Each scene shows the same named points in several views. A view is turned or mirrored, shifted and resized as a whole, has a little noise and may leave points out.

Scene 1
View 1
nuri: -7  -4  -9  -7  -6  -7  -12  9  6  -15  -4  -4  -6  -5  8  2  -9  2  7  17  -5  9  13  10  -11  5
Kaze: -14  0  -7  -7  2  -5  -7  12  5  -12  -6  -7  -3  -12  8  4  -5  6  4  11  -4  4  12  13  -12  7
Mig: 2  -3  -7  8  -18  12  -7  -17  2  7  -21  23  15  -3  -13  6  15  -3  8  -2  -13  -8  -10  1  23  -21
Tof: -7  1  -5  0  -5  3  -4  -2  1  -2  -15  6  8  -11  -1  4  6  5  3  2  -8  -3  -1  8  5  -6
pibap: -18  -3  -9  0  -5  4  -11  2  9  -1  -11  2  -2  -8  -1  10  4  -4  5  6  -12  -7  4  11  6  -7
Nuge: 3  4  -3  -4  -3  -5  -1  2  -3  -10  -11  3  10  -12  4  -1  -1  13  3  4  -1  8  3  7  -8  2
gidiz: 20  3  -2  -2  -15  -5  -3  -6  -6  -11  -13  13  16  -4  0  -6  0  13  5  7  1  14  -1  1  -3  -3
Fase: 7  -1  -5  -17  -3  -22  -10  18  1  -32  4  -13  -6  -6  21  -8  -24  16  7  25  7  30  23  10  -35  22
zaz: 2  -12  -14  -3  -24  -3  -23  -5  12  -13  -3  9  -6  12  0  4  -8  -12  15  22  -10  11  11  2  1  -7
vuta: 5  -5  -8  3  -20  4  -11  -11  4  -4  -14  16  7  3  -6  3  4  -3  9  7  -10  2  -1  0  11  -13
devan: -13  -10  -15  1  -16  5  -18  -2  14  -5  -7  7  -7  4  -2  10  1  -14  11  14  -15  -2  6  6  9  -11
muval: 3  2  -4  -3  -7  -4  -4  1  -2  -10  -11  5  9  -9  2  -1  -1  9  4  7  -3  7  3  6  -5  0
loka: -11  -3  -7  -2  -6  0  -10  3  7  -7  -9  1  -1  -7  2  6  -1  0  6  9  -8  -1  6  9  0  -2
View 2
gidiz: 0  0  -8  7  -3  13  -13  -4  -6  -2  -3  14  3  -4  -3  -8  9  2  -14  -8  -13  -6  11  -3  -5  -14
muval: 2  3  2  -7  6  8  -12  -3  4  3  -1  1  -2  -2  5  -6  -1  -2  -4  -9  -14  -2  10  -2  -2  -6
vuta: 1  -2  4  -6  1  14  -3  -8  -6  3  -24  10  6  -9  1  18  -9  -9  -14  -15  -10  5  9  -6  18  -14
Tof: 2  -10  11  -10  0  5  -5  4  5  2  -5  -10  -4  3  16  -1  -12  -13  -7  -17  -10  -1  11  -11  -2  -7
Nuge: 1  4  0  -5  6  6  -16  1  10  2  9  -2  -5  0  8  -19  5  1  1  -9  -16  -6  12  -2  -14  -3
nuri: 4  20  7  -24  22  5  -19  -10  20  11  2  0  -1  -8  4  -5  1  4  13  -4  -21  1  10  12  7  3
zaz: 3  21  3  -21  17  14  -12  -22  5  12  -21  18  9  -18  -11  23  -4  2  1  -6  -19  6  6  10  32  -7
Mig: 0  -21  11  -2  -8  12  9  0  -15  -1  -30  0  4  -2  10  26  -22  -23  -25  -26  -5  5  11  -21  18  -19
Fase: 3  41  -11  -18  28  6  -39  -15  29  11  26  13  -2  -12  -9  -31  27  28  25  13  -26  -8  9  26  -10  9
devan: 6  7  14  -28  16  7  -5  -13  9  11  -23  2  3  -10  6  26  -18  -11  0  -16  -14  10  10  2  30  -5
loka: 4  7  12  -22  14  4  -10  -6  13  8  -7  -5  -2  -3  10  5  -11  -6  4  -13  -15  3  10  1  11  -1
pibap: 5  1  16  -27  13  4  -4  -2  13  8  -12  -11  -3  -3  16  13  -21  -13  3  -19  -13  6  11  -4  16  -2
View 3
Fase: 3  0  1  22  22  -16  14  -16  -8  21  18  -30  -12  14  -14  -12  -14  -11  -4  37  29  -12  -6  14  -7  4
zaz: -9  11  12  5  -4  -2  -3  -24  -18  21  -6  5  11  3  -6  -4  3  -14  -28  15  22  9  19  -2  -8  15
gidiz: 4  7  -9  2  -2  9  -9  -12  4  2  -10  7  -7  7  2  -17  -5  -9  -11  23  12  -13  19  -8  -7  8
nuri: -7  0  3  9  6  -3  5  -15  -8  19  1  -8  -2  3  -9  -4  0  -13  -13  13  18  3  -1  6  0  6
Nuge: -1  1  -10  2  3  7  -3  -7  6  7  -6  -1  -10  4  -2  -9  -2  -11  -6  12  9  -7  5  1  0  3
devan: -15  6  9  -1  -8  4  -3  -19  -12  19  -12  11  10  -3  -5  3  10  -14  -23  -1  13  16  10  -2  0  12
Kaze: -7  -4  -3  6  6  0  6  -9  -3  17  1  -8  -6  1  -9  -2  0  -13  -7  6  12  3  -8  7  4  2
vuta: -8  7  1  -3  -9  8  -9  -15  -4  10  -16  15  4  -1  -1  -6  5  -12  -20  5  11  4  18  -7  -2  12
Tof: -5  0  -11  -4  -5  12  -7  -5  6  5  -15  10  -6  -2  -1  -6  4  -12  -8  -1  2  1  5  -4  4  3
muval: -2  1  -7  2  1  6  -4  -10  2  8  -8  3  -7  3  -2  -10  -2  -11  -9  12  10  -5  7  -3  -1  6
Mig: -8  9  -5  -12  -19  19  -19  -11  2  3  -28  30  4  -5  6  -6  10  -11  -21  -6  1  5  25  -15  1  11
pibap: -12  0  -1  -3  -5  7  -2  -11  -5  14  -12  8  2  -5  -6  3  8  -14  -15  -7  6  12  1  0  6  7
loka: -9  1  -1  1  -1  4  -1  -12  -4  14  -8  3  0  -1  -6  -2  4  -13  -13  2  10  6  3  2  2  6
View 4
Mig: -2  -18  21  19  -15  -11  7  38  -3  -15  -24  -37  0  13  20  9  -11  -7  -13  -18  -33  -6  -2  24  25  25
Fase: 2  36  -23  -34  9  6  -29  -8  -2  24  8  18  -20  -3  -27  -1  5  10  13  10  15  2  24  -20  7  -30
loka: 4  -1  1  -5  7  4  -16  21  -12  2  -4  -22  2  7  -11  -2  -8  6  -18  -15  0  -8  6  5  17  10
zaz: -16  -4  -6  -11  -2  0  -22  34  -4  16  2  -16  -7  9  -4  -9  -10  -7  -9  10  -6  -7  12  10  46  8
Kaze: 10  11  -5  -13  10  6  -16  7  -11  4  -3  -11  -1  3  -19  0  -3  11  -12  -17  8  -6  10  -5  4  -2
Nuge: 9  12  4  -6  -3  -4  -5  7  -4  -2  -14  -10  -11  2  -3  8  0  6  1  -13  -11  0  9  -1  1  -4
Tof: 11  0  11  7  -3  -5  1  16  -8  -11  -18  -23  -2  7  2  9  -5  5  -10  -24  -17  -3  3  8  2  9
devan: -7  -12  2  -1  1  2  -17  34  -11  4  -3  -29  3  11  -5  -7  -13  -1  -21  -9  -5  -10  4  13  36  18
gidiz: -1  11  5  -2  -14  -10  0  15  5  -1  -18  -6  -19  4  12  12  -1  -3  12  0  -23  2  10  6  11  -6
vuta: -6  -7  7  5  -11  -7  -5  33  -2  -3  -14  -23  -8  9  11  3  -8  -7  -6  -5  -22  -3  5  16  31  13
pibap: 5  -7  5  1  5  2  -11  24  -16  -4  -7  -29  6  9  -9  -1  -10  6  -22  -22  -4  -10  2  8  17  16
nuri: 3  10  -8  -15  6  4  -20  13  -9  10  0  -9  -5  4  -16  -3  -4  7  -9  -7  6  -6  11  -3  16  -3
muval: 5  8  3  -4  -4  -5  -5  13  -3  -2  -13  -11  -9  5  0  7  -2  3  1  -9  -12  -1  8  3  9  -1
View 5
gidiz: -16  2  10  -1  27  -7  -19  11  5  4  6  -3  7  -4  13  -1  0  -4  -2  -1  -20  13  -19  11  4  -3
loka: -10  10  -5  -2  11  1  3  -7  18  0  -2  -2  -5  -3  0  4  0  12  -7  -1  -1  5  -1  6  -1  -9
Mig: -12  7  4  12  17  -21  -22  27  17  5  -4  -1  -7  -16  -2  -4  -6  5  -30  7  16  18  -6  -21  -8  -19
Tof: -1  9  9  4  11  0  -11  3  8  -4  -4  5  -6  2  4  3  1  7  -12  -3  2  7  -11  -6  -6  -13
muval: -11  6  4  -2  18  2  -8  -1  9  0  2  0  0  -1  7  4  1  5  -2  -3  -12  8  -12  9  1  -6
nuri: -15  7  -11  -8  12  9  10  -18  19  2  2  -7  -2  -1  4  7  2  12  6  -4  -13  1  -1  21  4  -2
pibap: -6  13  -7  3  5  1  6  -6  19  -1  -6  -1  -10  -5  -5  5  -1  17  -13  2  10  5  2  -2  -6  -13
Kaze: -5  11  -4  -7  7  14  10  -21  13  -4  -1  -1  -5  5  3  9  3  13  5  -6  -10  -1  -4  16  0  -3
vuta: -20  6  -4  4  19  -16  -12  15  19  7  0  -8  -1  -15  0  -2  -4  4  -16  6  1  15  -5  -2  0  -11
Fase: -21  2  -9  -20  21  20  16  -34  11  2  11  -10  10  7  14  8  7  6  31  -11  -44  -2  -11  51  14  14
devan: -20  9  -18  2  9  -8  8  -2  29  6  -3  -11  -7  -15  -8  2  -5  17  -15  6  10  10  10  2  -1  -11
Nuge: -5  7  9  -2  16  6  -7  -4  4  -1  1  2  0  4  9  5  3  4  0  -5  -15  5  -14  10  0  -4
zaz: -34  3  -22  -3  19  -12  8  -1  32  13  3  -18  1  -20  -4  0  -5  10  -6  6  -6  12  7  18  7  -3
View 6
Kaze: 2  -1  -3  10  15  5  3  2  8  21  15  -2  17  5  7  -5  4  1  0  -3  10  -2  1  17  9  8
Nuge: 2  -8  3  7  13  1  6  -8  10  18  12  -3  3  6  -2  -4  3  -2  9  -5  7  9  7  14  1  0
Fase: 18  -9  -12  -1  25  12  11  15  15  29  24  10  7  -9  17  -1  -11  7  25  4  25  7  0  46  13  12
vuta: -1  1  9  16  0  -10  14  -10  -6  6  8  -8  -1  3  -8  0  8  -16  8  9  -3  -5  21  2  9  -9
muval: 2  -5  4  8  10  -2  8  -9  6  15  13  -3  2  5  -3  -2  4  -5  9  -2  5  4  10  12  3  -2
gidiz: 5  -9  8  5  8  -5  13  -13  6  12  11  -4  -10  2  -8  -1  1  -7  20  3  4  11  17  14  1  -10
loka: 0  1  1  14  7  -2  6  -3  1  14  12  -5  14  5  1  -4  7  -7  -2  2  4  -6  9  8  10  3
Tof: -5  -4  8  12  7  -3  3  -15  5  13  8  -8  6  11  -6  -5  11  -5  -1  -7  -1  3  8  0  -2  -3
nuri: 5  0  -5  11  14  3  8  5  4  20  16  0  14  1  8  -3  2  -2  5  4  11  -4  5  21  14  7
zaz: 5  6  0  17  2  -6  18  6  -10  8  14  -3  6  -5  4  1  3  -16  11  21  6  -14  20  14  24  -2

In a view up to two points have been moved. Name them for each view, in the order of its rows, or write -.
view 1: Tof
view 2: Nuge
view 3: vuta
view 4: loka
view 5: -
view 6: -
